Points, in no order, along strands that fork, close into loops and pass close to each other.
(in the rows, 128 means zero)
Two points are linked if the straight distance between their rows is under 53.3. Some points are linked to none.
Q757: [120 134  95 118 112 112 152  93 144 169 137 130 107 124 160 178 173 104
 121 105]
Q529: [110 152 185 131 142 151 104 120  65 101 105 161 103 116 150  65  62  93
 143 175]
Q544: [111 153 147 113 131 124 118 159  94 118 134 138 161 124 121 103 108 121
 134 117]
Q238: [136 170 145 143 123  87 170 214 106  73 133 123 188 140  98 104 113 118
 119 111]
Q30: [178  58 100 126 105 172  75  85 197 134  68 141  67 150 105  96 116 134
 102 115]
Q626: [100 140 124 148 107 120 132  94 118 149 113 125 105 124 189 190 136  92
 100 138]
Q239: [123 144 144 122 118 154 103  78  99 150 107 141  51 135 199 125 111  78
 136 177]
Q191: [119 177 110 135 126 103 155 165 106 140 146 124 102 142 165 176 152  77
 104 100]
Q189: [136 155 149  86 164 130 129 139 111 115 139 157 148 105 105  56 125 105
 138 130]
Q250: [182  59 141 117 191 163 152 117 173 114 133 120 126  78  93  71 180 140
 147 139]
Q198: [103 151 191 152 131 129 124 167  62  74 104 159 127 133 155 106  48 113
 116 155]
Q781: [153 174 149  94 127 149  94 158  77 115 130 150  83 147 140  77  95  79
 147 154]
Q243: [112 135 134 111 142 118 129 139 114 132 142 136 174 117 101 111 131 146
 147 101]
Q892: [163  64  72 126  97 128 146  84 172 159 144 115  86 160 105 163 180 168
 126 103]
Q894: [115 160 140 131 137 138 133 113  80 128 125 154  39 130 207 155 107  73
 109 153]
Q953: [102 151 127 142 120 118 140 119 105 156 129 130  95 123 191 183 137  82
 105 128]
Q883: [107 146 142 149 114 128 140  89  93 152 114 150  69 109 202 177 125  71
 103 145]
Q124: [152 104  79 115  95 119 162  67 172 177 128 145  85 121 143 158 179 109
 117 111]
Q786: [117  34 112 133 168 145 155  91 159  80 137 111 160 105  96 115 161 181
 105 159]
Q321: [136 155 140  92 126 147  89 124 109 151 124 141 116 128 136  95 116 106
 156 143]
Q265: [168 142  94  84 136 127 129 134 159 181 152 135  91 141 133 115 180 128
 168 103]
Q905: [102 171 114 161 132  97 135 149 141 155 141  92 132 146 161 191 141 114
 115 100]
Q154: [174 174 129 112  90 100 155 223  77  86 137 119 128 154 129 134 103 102
 142 143]
Q913: [100 164 164 197 126 124  97 158 109 122 103 111 135 133 177 162  44 140
 105 148]
Q658: [140 138 145  98 126 156  87 100 126 150 112 144 122 111 123  90 118 112
 158 147]
Q122: [ 96 146 187 132 149 145 119 116  71  90 107 165 121 109 155  65  72  91
 135 177]
Q400: [167  40  97 147 116 178 107  81 159 124 103 141 109 147  62 109 136 172
  93 112]
Q457: [108 148 135 128 112 135 124  94 101 156 119 137  73 127 199 164 127  81
 113 157]
Q246: [ 73 108 166 104 181 116 134 129 140  78 129 134 186 112 167  83 115 130
 116 176]
Q900: [161  71  79 116  93 154  91  68 183 140  85 137  80 160 115 126 129 144
  95 129]
Q462: [155 169 112  80 133 122 121 174 105 125 157 142 129 147  94  84 142 121
 159  99]
Q388: [125 115  89 111 109 114 138  91 152 169 140 119 111 138 148 176 173 130
 138 109]
Q258: [124 134 109 102 108 126 124  92 139 166 127 134 105 133 167 161 151 104
 131 142]
Q442: [ 93 144 157 136 106 143  89 112  87 136 107 130 111 136 173 147  85 117
 139 165]
Q156: [117 183 111 147 126  86 140 196 131 128 161  88 137 168 122 162 131 124
 133  90]
Q113: [ 89 138 162 151 106 137  85 117  92 131 103 126 145 120 160 142  79 128
 133 159]
Q947: [112  49 117 130 151 146 144  82 150  88 122 129 160  98  86 118 145 174
 101 149]
Q249: [128 167 152 106 124 140 100 152  72 116 131 151 100 146 150  94  87  97
 138 148]
Q995: [185  61 144 117 180 172 140 115 180 117 110 130 122  69  95  65 169 124
 148 136]
Q869: [143 171 122 104 118 118 136 183  75 104 138 131  71 156 174 148 110  78
 116 150]
Q326: [149  76 140  99 187 154 135  93 169 109 117 136 138  72 109  74 150 129
 136 162]
Q793: [ 77 140 190 158 154 114 138 163 102  76 112 145 178 119 155 100  82 113
  97 149]
Q850: [130 153 178 155 139  99 175 202 100  41 115 141 179 134 137  96  85 103
  98 152]
Q766: [ 99 157 153 159 120 129  96 156  98 128 114 114 140 137 172 158  74 122
 120 142]
Q164: [184  60 114 125 111 177  87  84 183 129  67 140  87 126  89  97 121 133
 121 121]
Q328: [144 137 111  92 116 133 105 103 138 168 129 129 114 135 139 133 147 120
 154 131]
Q666: [ 73 140 195 176 128 134 111 137  83  96  95 145 150 112 167 116  50 127
 118 163]
Q201: [122 145 160  78 188 118 146 151 121  73 140 148 151 118 140  38 126  90
 120 160]
Q553: [154 138 104  96 136 118 145 148 146 169 188 127  94 156 100 126 187 168
 178  79]
Q833: [163 188 149 192 116  95 153 211 115  91 127 109 176 157 115 129  70 133
 109 135]
Q245: [165 141 140  86 162 147 118 134 137 146 134 151 126 101  98  61 142 117
 161 110]
Q286: [145 160 146  85 148 137 110 136 111 130 134 155 133 114 109  60 122 105
 148 127]
Q886: [120 134 139  97 176 107 159 151 121  98 157 146 166 108  99  72 145 133
 135 110]
Q261: [117 120 114 116 117 123 124 122 137 153 143 108 147 133 108 157 150 178
 166  98]
Q583: [152 125 129  97 171 128 155 146 125 138 175 141 137 117  72  76 167 164
 163  84]
Q832: [122 139 117 107 133 116 133 149 127 151 165 119 144 146  92 133 157 168
 168  77]
Q681: [104 128 105 160  83 113 152  74 131 162 109 132 116 109 163 207 155  92
  86 113]
Q370: [ 83  98 147  90 187 118 133 123 151  86 135 124 188 116 158  82 130 149
 129 180]
Q84: [ 96 153 100 171 122  97 155 115 168 168 144  91 131 131 145 212 167 127
 120  86]
Q141: [ 73 133 185 145 164 106 147 161 124  68 118 138 191 123 171  93  97 118
  91 160]
Q668: [100 107 154  87 192 129 134 113 151  93 130 134 167  99 145  66 128 132
 127 176]
Q966: [ 76 129 160 169  94 137  87 110 107 126  91 112 157 112 159 162  71 136
 123 162]
Q514: [ 82 101 153 115 156 127 137 102 131 100 120 142 184  85 127 101 123 137
 122 154]
Q638: [108 138 121 114 109 127 116 107 118 157 126 119 119 135 175 164 137 104
 129 142]
Q687: [200  90  99  99 115 144 120 107 202 178 104 128  69 122 133 118 167 112
 157 118]
Q369: [145 156 112  86 126 129 113 116 136 172 136 135  93 139 158 127 153  99
 147 127]
Q853: [107  90 100 130  84 141  96  81 141 129  96 118 149 136 113 167 121 162
 121 135]
Q121: [174 181 116  80 118 122 126 185  87 116 150 141  72 155 154 108 133  67
 134 149]
Q98: [132 139 111  99 130 123 123 137 121 158 154 129 137 135 103 119 151 154
 169  91]
Q119: [139 176  96  96 126 109 147 165 109 144 162 134  90 150 155 139 169  80
 124 110]
Q210: [144 163 123  85 143 106 151 180 100  98 159 138 155 132  77  72 143 124
 144  94]
Q110: [116  66  99 140 103 144 116  83 144 111 107 125 152 125  76 150 129 183
 116 117]
Q262: [133  95 120 121 126 139 130  99 135 140 134 127 158 109  81 131 146 175
 156 109]
Q925: [172 102  89 108 121 124 163 109 176 183 169 127  74 144 121 138 200 150
 165  96]
Q336: [116 163 131 111 121 118 109 165  97 134 138 124 140 149 141 135 114 121
 139 113]
Q978: [173  48 126 149 143 157 159  96 146 131 158 123 129 106  52  98 187 179
 134 118]
Q807: [ 93 136 137 176 137 103 135 140 161 140 137  91 188 114  85 158 126 187
 142  88]
Q843: [119 101 141  89 203 116 157 135 150  97 161 127 170 110 129  70 157 147
 137 139]
Q63: [ 67 124 162 170 103 138  95 102 109 115  93 124 173  96 141 143  77 136
 119 161]
Q756: [201  75  94 109 104 153 112  96 202 161  92 126  67 135 125 121 155 123
 139 122]
Q606: [ 74 115 154 141 126 129 117 100 125 103 103 135 184  84 127 124 104 136
 119 150]
Q350: [ 94 131 164 116 142 139 114 106 106 119 120 153 157  93 130  89 104 114
 131 152]
Q304: [157 177 150 148 108  88 174 219 100  74 130 114 183 140  97 110 105 119
 129 123]
Q406: [126 177 145 185 135 111 120 184 110 115 119 107 119 153 180 173  54 123
  93 145]
Q827: [130 146 156  82 181 134 137 140 119  96 137 153 147 100 121  41 129  94
 127 145]
Q10: [104 124  96 138 104 110 132 101 152 159 127 100 129 137 154 198 157 132
 124 116]
Q897: [128 132 154 105 135 153 100  93 117 136 113 150 138  97 114  82 111 114
 148 152]
Q653: [132 167 131 125 127 118 140 173  76 102 128 136  62 148 189 161  99  84
 105 150]
Q418: [153 158 121  81 142 132 119 155 113 138 155 145 128 131 102  87 143 127
 158 100]
Q634: [166 121  86  97 131 115 165 115 171 191 168 136  73 137 130 131 202 137
 160  92]
Q621: [101 126 114 141  93 125 126  73 128 155 110 128 101 121 178 190 142  89
 100 146]
Q582: [102 129 146 111 159 120 136 131 117 116 136 141 175 100 109  94 128 138
 132 114]
Q578: [135 148 132  91 161 116 150 164 110 108 158 147 158 117  92  72 145 131
 144  98]
Q844: [177 110  97  94 117 135 124  93 185 179 118 135  74 122 146 126 168 104
 148 125]
Q870: [111 150 111 108 125 116 119 139 127 158 147 112 128 147 151 157 145 122
 144 112]
Q176: [147 188 135 195 130 101 128 203 124 114 136  94 147 167 145 154  62 134
  98 140]
Q50: [131 102 113 118 121 133 123 107 138 151 142 119 149 124  89 147 148 176
 160 106]
Q72: [103 170 122 161 133  88 139 174 161 146 161  78 148 159  99 166 139 169
 149  70]
Q208: [ 64 116 164 181 112 128 107 110 126 102  89 123 190  87 138 142  77 141
 108 162]
Q283: [153  95  79 106  99 131 132  77 170 168 125 128  93 138 134 153 165 135
 129 132]
Q511: [158 115 119 105 132 129 147 139 140 169 187 119 107 145  82 122 182 190
 185  82]
Q295: [112  93 148 101 153 149 128  72 149 103 109 144 156  77 112  83 124 127
 126 174]
Q259: [129  50 123 137 158 146 164  93 143 106 151 123 157  99  73 111 169 181
 123 135]
Q168: [138 175 161 194 128 103 145 201 113  84 119 123 177 145 121 122  62 128
  98 141]
Q518: [168  41 107 152 117 166 136  93 146 129 135 129 123 132  47 113 161 180
 114 114]
Q607: [113 180 110 144 128  85 143 181 148 139 165  86 139 167 113 162 148 149
 146  76]
Q990: [100  73 114 168 112 129 140 101 151 114 128 104 172 118  66 165 140 199
 128  98]
Q725: [142  65  99 131 111 169  83  60 159 112  85 152 111 130  78 109 112 156
  93 134]
Q931: [ 73 100 155 141 117 139 114  81 124  93  99 136 179  84 128 114 101 129
 109 172]
Q640: [179  82 147 108 175 166 130 108 175 120 102 138 119  65  95  65 157 119
 151 133]
Q483: [128 173 119 107 118 109 122 183  95 120 147 119 132 162 135 131 124 109
 139 114]
Q397: [150 112 151 102 150 157 109  85 152 130 101 150 133  73  97  69 131 114
 148 144]
Q21: [166  92  78 109  99 125 144  66 179 171 116 135  79 129 139 145 169 113
 119 122]
Q421: [134 128 135 109 105 153  80  82 125 156 102 134 100 129 153 118 114 104
 150 167]
Q988: [102 125 121 155 121 105 137 133 164 151 154  82 149 141  93 184 151 198
 158  76]
Q101: [108 177 109 156 130  96 147 173 133 145 151  97 120 153 157 185 142 100
 110  99]
Q695: [169  90  85 106 102 144 110  79 170 159 114 125 102 142 119 141 151 144
 135 127]
Q109: [136  44 129 113 190 139 162 105 161  97 158 107 157 103 102  93 173 180
 129 162]
Q175: [166 179 139  89 128 146 102 166  89 123 130 149  73 150 149  82 107  71
 147 161]
Q694: [163 123  99  94 117 134 121  88 169 182 124 134  87 132 155 131 164 106
 145 130]
Q27: [107 118 100 141  87 114 140  70 145 156 111 126 106 125 165 194 155 100
  97 126]
Q70: [184  31 120 150 142 179 127 101 173 119 110 132 111 111  58  82 164 146
 106 115]
Q202: [157 167 131  89 130 144  95 122 126 164 125 138  80 134 160  97 135  81
 152 143]
Q914: [165 172 138 135  95  98 155 221  83  84 130 115 149 154 120 132  94 110
 137 135]
Q949: [ 92 154 151 142 124 121 107 155 102 129 122 126 167 128 136 135  92 132
 130 121]
Q831: [158  59 120 128 138 176 109  75 164 101  90 148 121  94  76  87 131 140
 105 144]
Q951: [111 158 124 110 121 118 109 147 103 144 137 122 130 149 159 151 125 118
 132 124]
Q218: [ 98 165 119 174 118 106 154 121 128 165 127 116 115 111 169 203 144  86
  92 100]
Q251: [100 141 106 155 109 106 144 106 151 160 126 104 128 126 163 207 153 110
 106 113]
Q788: [147 163 112  84 129 127 118 132 124 165 150 139  88 144 163 126 160  87
 137 128]
Q735: [144 127 101 101 110 127 131  84 158 175 124 142  87 123 162 146 167  94
 131 136]
Q142: [151 152 115  84 137 128 119 146 123 158 163 136 126 141 104 100 153 137
 165  95]
Q185: [117 113 140  91 194 120 157 136 134 103 158 137 169 104 112  78 154 142
 139 127]
Q291: [185  86  95 104 101 148 104  84 182 162 101 129  84 132 116 122 149 128
 141 132]
Q155: [108 156 140 145 128 130 143 109  78 139 118 158  51 121 206 170 115  73
 100 140]
Q682: [103 122 153  94 180 124 134 118 128 100 133 143 170  94 134  72 128 122
 123 153]
Q507: [103 168 117 160 131  98 123 161 144 156 140  86 151 152 145 182 126 134
 127 105]
Q580: [140 170 101  93 130 115 132 144 119 156 156 140  89 143 160 138 164  83
 132 118]
Q727: [101 150 126 163 133  99 135 156 166 151 156  82 153 150  90 172 143 190
 157  72]
Q4: [141 155  95  91 132 105 143 163 137 159 178 122 102 160 109 132 186 149
 168  80]
Q982: [ 93 157 178 197 128 129  96 158  95 111  97 122 136 128 177 148  35 141
 114 152]
Q314: [111 160 168 112 128 140  99 136  74 119 119 150 124 124 143  91  84 101
 136 155]
Q332: [139 192 107 169 124  87 151 208 133 115 154  83 128 170 141 170 116 110
 109 116]
Q542: [117 191 103 158 130  88 168 180 130 134 159 100 113 154 144 181 156  94
 105  88]
Q562: [ 99  91 130 163 128 121 142 114 152 124 135 102 184 107  68 159 140 200
 140  92]
Q652: [165  54  67 125  96 143 118  71 183 149 118 128  80 170 114 143 156 158
  92 112]
Q851: [165 174 151 153 104  93 162 225  91  72 125 119 173 142 111 125  86 112
 131 137]
Q237: [124 101  94 111  92 131 108  85 145 152 115 116 131 139 134 170 143 149
 134 135]
Q721: [109  37 123 140 171 132 170 102 150  91 152 107 169 103  89 123 169 191
 119 141]
Q772: [100 102 119 126  78 150  76  62 129 122  81 132 127 128 123 143 105 136
 119 165]
Q646: [109  77  98 132  91 149  99  78 142 115 101 126 153 125  86 157 120 174
 114 126]
Q481: [122 156 174 125 127 156  91 119  71 118 113 152  89 132 158  81  72  94
 157 173]
Q454: [124  62 135  98 202 134 160 123 161  99 166 108 166 113 123  89 168 179
 143 160]
Q117: [111 152 107 129 115 107 154 111 125 170 141 130 108 127 163 182 167  90
 109 100]
Q779: [163 174 119  89 115 123 132 190  77 108 145 133  78 157 160 128 116  79
 128 154]
Q95: [ 72 126 176 124 171 114 137 143 121  75 123 141 185 114 163  84 104 119
 105 164]
Q242: [150  68  67 120  90 144 107  70 175 138 106 133  90 163 115 145 142 151
  95 125]
Q489: [145 190 122 194 136  99 137 196 128 119 139  94 126 164 160 173  68 121
  85 143]
Q441: [137 177 140 154 125  83 171 212 123  78 143 107 186 146  75 110 119 134
 130  93]
Q821: [ 87 108 142 180 141 109 153 130 160 121 142  95 195 102  79 152 131 192
 134  93]
Q752: [205  53 106 140 114 171 123 108 170 150 114 128  97 132  67  97 163 151
 143 110]
Q405: [125 173 127 140 123 120 160 144  80 136 134 154  67 120 180 174 126  64
  90 111]
Q660: [135  60  90 132 102 161  94  70 147 117  93 142 125 138  78 129 121 173
  94 124]
Q504: [126 153 181 145 130 113 155 193  80  54 114 147 163 129 136  95  73 102
 107 148]
Q436: [167 141  89  88 139 119 151 133 162 183 167 138  78 142 131 121 195 128
 167  92]
Q215: [131 183  98 133 120  93 174 176 103 132 157 131  91 144 147 169 162  69
 101  93]
Q598: [149 171 133 109 108 117 127 196  76 100 139 127 116 155 141 122  97  94
 133 140]
Q957: [ 98 158 126 168 125 102 116 152 149 151 139  85 171 141 123 173 117 158
 135 101]
Q636: [111 117 114 136 120 112 136 131 149 156 153 100 145 140 101 169 157 185
 166  85]
Q889: [ 79 122 159 137 138 121 122 121 116 112 116 134 190  92 126 122 106 139
 123 132]
Q723: [109 173 128 192 143 109 142 149 123 143 129 108 105 128 185 199 104  98
  77 122]
Q500: [ 84 152 195 189 128 129 107 153  88  99  94 137 148 121 169 133  37 134
 113 157]
Q906: [168  99 102 104 114 148 116  99 151 162 132 129 122 127  97 127 157 163
 162 116]
Q737: [124 164 141 141 146  79 180 202 131  80 152 117 185 140  75 101 134 144
 130  83]
Q881: [ 99 151 184 150 128 139 110 154  59  88 105 151 113 134 165 112  48 116
 129 160]
Q689: [123 161 140 119 129 135 118 133  80 124 125 142  51 145 201 142 102  78
 119 156]
Q523: [ 96 147 125 169 127 108 124 143 160 147 133  89 178 131 104 171 120 172
 143  95]
Q147: [117 108 118 113  89 144  81  71 134 139  94 129 124 130 131 142 112 134
 128 164]
Q707: [127  82 139  91 206 135 157 126 159 103 156 121 162 100 122  71 161 162
 140 151]
Q114: [129  45 116 147 142 145 156  89 144 106 142 125 156 105  59 125 161 181
 117 126]
Q994: [148 114 113  96 112 142 107  97 146 164 129 129 126 130 118 130 150 146
 160 126]
Q676: [202  33 116 155 119 178 124 106 168 137 112 130 102 128  56  89 158 155
 121 109]
Q516: [124 191 105 159 127  87 143 199 136 128 154  81 131 169 135 167 127 114
 117 102]
Q472: [129 157 162 121 128 162  81 106  84 135 106 148  68 136 171  85  81  92
 163 183]
Q16: [143 156 140  89 138 142 100 138 105 143 135 146 133 126 119  81 119 109
 150 123]
Q841: [102 133 153 102 164 121 139 132 110 107 137 150 173  97 120  82 124 122
 126 133]
Q764: [124 159 138 114 124 137 113 126  89 139 130 140  68 146 192 140 119  80
 126 155]
Q574: [ 85 144 172 141 149 114 131 153 101  94 122 141 190 115 136 103  89 118
 111 135]
Q777: [ 86 109 129 144  81 145  79  78 119 119  84 123 141 121 134 156  99 138
 121 167]
Q143: [ 92 137 122 173 105 115 103 123 147 146 111  85 173 129 133 187 108 156
 128 126]
Q519: [170 182 122  83 129 141 111 168  98 127 138 149  64 150 159  95 127  71
 137 152]
Q997: [111 107 111 120  94 135 102  95 135 145 114 115 144 130 126 162 131 152
 137 131]
Q25: [100 148 158 117 135 132 112 132  92 119 124 148 161 110 128  95 101 115
 128 134]
Q282: [134 148 151  79 173 111 160 170 111  65 140 148 159 125 126  46 132  94
 115 153]
Q429: [157 170 115  84 126 108 138 187  96 106 157 142 141 144  81  80 140 117
 153 101]
Q57: [ 78  87 146 119 141 142 120  66 145  75  98 140 163  87 134  95 120 131
 107 195]
Q276: [ 99 119 122 136 100 128  96 105 128 142 112 112 161 123 127 170 118 150
 136 136]
Q803: [168  59  91 132 100 171  77  75 182 139  82 142  81 157  98 108 117 153
  93 116]
Q814: [199  62 104 125 111 163 126 103 164 158 130 127 100 132  71 109 164 168
 151 108]
Q99: [ 78 137 194 150 142 137 123 128  69  82 101 160 130 114 166  84  59 107
 124 169]
Q732: [107 146 148 121 110 144  93 102  97 143 113 130  89 137 186 139 102 102
 140 174]
Q800: [116 154 138 123 151  96 168 180 120  95 156 125 179 130  84  97 142 149
 138  75]
Q64: [121 151 148  95 162 114 150 165 101  82 141 155 164 117 117  61 124 101
 116 132]
Q811: [131 110  92 112 103 124 119  91 153 162 133 117 126 138 134 169 159 150
 147 122]
Q83: [136 116 129 117 135 120 151 146 132 151 183 118 127 137  71 128 172 194
 178  71]
Q44: [156  42  97 148 110 168 116  82 149 127 122 134 120 149  60 118 143 182
 102 108]
Q61: [153 124 165 115 120 173  77  87 153 139  66 139  86  98 126  70 110  80
 177 157]
Q595: [101 170 126 183 132 106 145 135 117 150 129 111 108 120 183 203 125  91
  85 112]
Q60: [164  73 119 117 129 167 120  80 155 129 111 139 136  98  74 100 141 154
 136 130]
Q909: [167  54  93 131 100 152 128  91 158 147 135 123 109 153  73 140 160 179
 132 113]
Q671: [186  85  98 111 112 152 117  98 167 165 132 127 101 130  93 120 164 161
 160 115]
Q338: [113 162 151 127 119 134 105 163  79 120 123 131 114 150 169 133  84 103
 126 148]
Q712: [ 99 145 134 138 113 126 105 120 112 149 120 112 114 137 186 177 117 108
 123 146]
Q65: [107 161 111 156 116 101 163 118 120 167 136 132 109 117 158 191 163  84
 104  85]
Q601: [164  98 153 105 161 166 120 100 169 121  93 147 121  65  95  65 143 111
 156 140]
Q77: [ 99 133 104 134 116 109 130 123 151 158 133  96 141 139 144 193 151 142
 134 107]
Q340: [114 135 138 116 103 144  87  85 111 151 107 134  91 134 172 136 115 102
 142 175]
Q90: [110 156 141 126 140  96 147 184 107  99 146 126 182 133  94 102 124 137
 132  91]
Q762: [124 175 117 145 124 106 160 174  99 120 143 127  88 140 172 182 129  73
  91 112]
Q46: [ 92 150 146 159 117 126 101 139 109 141 115 109 123 138 187 176  87 115
 115 146]
Q334: [185  58 107 128 115 174 102  89 174 132  86 138 100 119  76 102 137 149
 127 119]
Q177: [172  55  65 126  96 133 141  83 180 156 130 123  78 168 109 153 169 162
 110 109]
Q311: [191  84  93 112 115 131 152 111 178 182 161 118  75 148 107 131 197 160
 166 100]
Q915: [189  94 105 112 125 145 140 120 167 184 158 121  90 138  94 120 183 167
 178 103]
Q186: [ 97 152 112 186 116 102 145 106 139 164 123 106 128 112 169 213 146 101
  97 106]
Q743: [134 126  88 116  98 110 164  72 155 178 133 147  94 114 147 166 181 100
 117 105]
Q24: [127 117 128 106  94 146  82  74 132 146 103 132 114 128 140 128 117 119
 140 162]
Q845: [128 150 152 123 122 155  90  96  95 143 109 139  57 138 187 108  96  85
 156 182]
Q875: [128 138 127 112 139 117 148 159 127 142 182 118 136 145  75 125 165 183
 174  65]
Q734: [161  63  86 128  97 144 135  93 164 152 146 110 104 161  84 153 168 186
 141 106]
Q444: [139 192 106 181 135  94 167 194 122 121 144  97 104 151 159 189 113  89
  84 118]
Q347: [129  48 109 151 126 156 144  87 141 112 135 128 152 118  54 132 152 194
 112 113]
Q835: [ 91 129 133 156 102 122  96 117 134 141 108 107 176 118 131 171 104 151
 131 134]
Q973: [114  76 137 121 178 125 174 115 144 111 166 118 171  96  91 108 167 184
 138 119]
Q780: [ 85  97 154 114 152 139 128  84 134  94 109 143 170  81 129  94 120 133
 120 174]
Q263: [ 98 155 142 148 119 121 104 155 106 137 124 112 155 136 150 155  92 130
 131 127]
Q702: [131 183 128 195 141 101 131 182 126 124 129  99 109 153 175 184  68 120
  82 144]
Q407: [130 132  88 112 120 103 169 104 158 175 160 128  97 134 140 168 198 129
 142  86]
Q986: [117  68 119 127 134 149 135  83 139 107 121 137 169  95  78 129 138 171
 120 133]
Q135: [126 168 150 131 126 101 148 197  91  83 131 131 173 136 107 101 101 112
 116 113]
Q718: [123 137 129 104 137 132 124 130 119 144 148 135 158 124 101 114 140 151
 159  99]
Q165: [138 174 117  91 126 127 113 161  90 133 142 138  90 155 161 121 125  87
 133 138]
Q810: [138 171 131 106 111 113 125 194  86 111 141 130 141 157 125 114 111 102
 134 122]
Q989: [168 171 126 106  97 109 144 211  75  92 140 119 104 158 145 141 102  95
 135 149]
Q602: [134 126 150 100 148 148 115  97 131 134 119 150 146  85 105  78 123 119
 144 144]
Q629: [102 150 175 134 125 136 102 143  65 105 113 146 127 127 156 107  66 110
 129 151]
Q819: [140 168 138 116 116 106 139 203  85  94 140 127 162 147 106 106 106 112
 134 121]
Q157: [174  40 122 139 148 183 120  87 173 107  95 142 111  99  68  83 151 141
 102 126]
Q81: [139 183  87 111 118  95 171 174 110 136 168 136  88 149 145 152 175  74
 117  96]
Q82: [132 172 125 148 129 109 161 169  81 112 133 142  66 129 181 179 112  72
  87 119]
Q296: [119 152 136 112 122 134 116 107 102 153 127 142  73 136 192 146 131  78
 119 154]
Q467: [ 79 108 147 129 157 115 142 122 135 106 127 131 195  89 128 114 122 148
 120 132]
Q693: [129 158 177 167 147  94 170 198 116  53 118 134 193 132 133  97  91 111
  89 144]
Q387: [151  54 108 136 116 154 141  87 143 134 137 122 139 124  55 130 158 191
 135 109]
Q329: [ 95 160 150 187 144  98 131 163 145 126 132 106 204 123 108 133  96 152
 112 104]
Q330: [136 167 168 180 135  96 162 201 114  71 119 129 190 135 120 104  79 122
  91 134]
Q710: [173  63  89 121 104 164 102  77 163 142 101 135 107 138  79 115 137 160
 124 121]
Q672: [156 190 140 193 118  93 135 209 121 106 133 104 163 165 121 140  68 133
  99 133]
Q35: [112 158 144 116 139 111 136 166  96 109 138 133 172 129 111 103 114 124
 134 103]
Q126: [ 72  90 152 136 125 145 111  65 129  81  91 143 158  84 127 100 102 127
 114 188]
Q893: [138 115 133  99 150 141 133 108 129 136 141 140 155  92  90  95 143 149
 153 115]
Q420: [109  65  95 163 101 140 120  95 146 108 111 112 164 131  69 168 132 198
 113 104]
Q579: [ 96 141 114 156 110 113 112 124 145 152 121  90 154 135 149 191 126 143
 134 122]
Q437: [ 80 118 141 156  83 137  81  96 112 129  87 111 146 120 155 170  92 135
 124 165]
Q536: [115 175 131 188 142 110 134 161 120 133 128 101 106 139 189 191  83 104
  83 139]
Q137: [154  65  88 122 100 158 102  73 156 138 104 135 116 144  88 131 135 170
 116 123]
Q985: [179 120  97  94 134 136 129 122 163 183 153 131  95 140 114 118 179 151
 176  99]
Q794: [159  47  90 144 110 172  82  78 165 132  88 141  94 157  81 109 122 167
  86 109]
Q921: [131  85 140 102 169 149 129  82 162 101 110 139 144  73 106  77 137 131
 129 171]
Q207: [ 74 139 198 168 142 131 121 140  77  80 100 156 146 113 169  98  54 113
 118 160]
Q597: [127  82 120 121 130 144 133  89 137 126 129 137 162  97  77 120 141 171
 142 119]
Q862: [104 153 188 144 139 120 140 173  71  66 111 153 152 128 147  88  64 106
 113 151]
Q396: [116 168 129 142 123 118 151 131  87 150 131 142  82 119 184 180 135  68
  89 118]
Q620: [146 165  95  82 134 110 134 161 131 153 174 128 109 163 115 123 172 134
 161  88]
Q992: [132 168 131 134 130 120 154 160  73 105 130 143  52 134 190 174  98  72
  94 140]
Q612: [116 169 157 192 134 118 103 174 110 121 112 107 126 149 177 164  52 132
 100 148]

How many points has the smallest loop of links through each point below? Write 0 if it is on no loop.
Q388: 16
Q467: 8
Q113: 11
Q311: 7
Q883: 7
Q914: 10
Q137: 0
Q672: 0
Q800: 0

A piece is two or more points that can be reached from each other along the links. Count, over all rows, the pieces, the separate loops (a circle has one, a figure eight two, a Y none), the forks (points with three links) and the tips (points with one).
pieces: 9
loops: 6
forks: 11
tips: 17

Name the points in between on the shortest way along the links from the first point to the second, in order.
Q507 / Q562: Q957 > Q523 > Q807 > Q821
Q30 / Q387: Q803 > Q794 > Q400 > Q44 > Q518
Q334 / Q892: Q164 > Q30 > Q803 > Q900 > Q242 > Q652 > Q177
Q723 / Q850: Q536 > Q702 > Q489 > Q176 > Q672 > Q833 > Q168 > Q330 > Q693
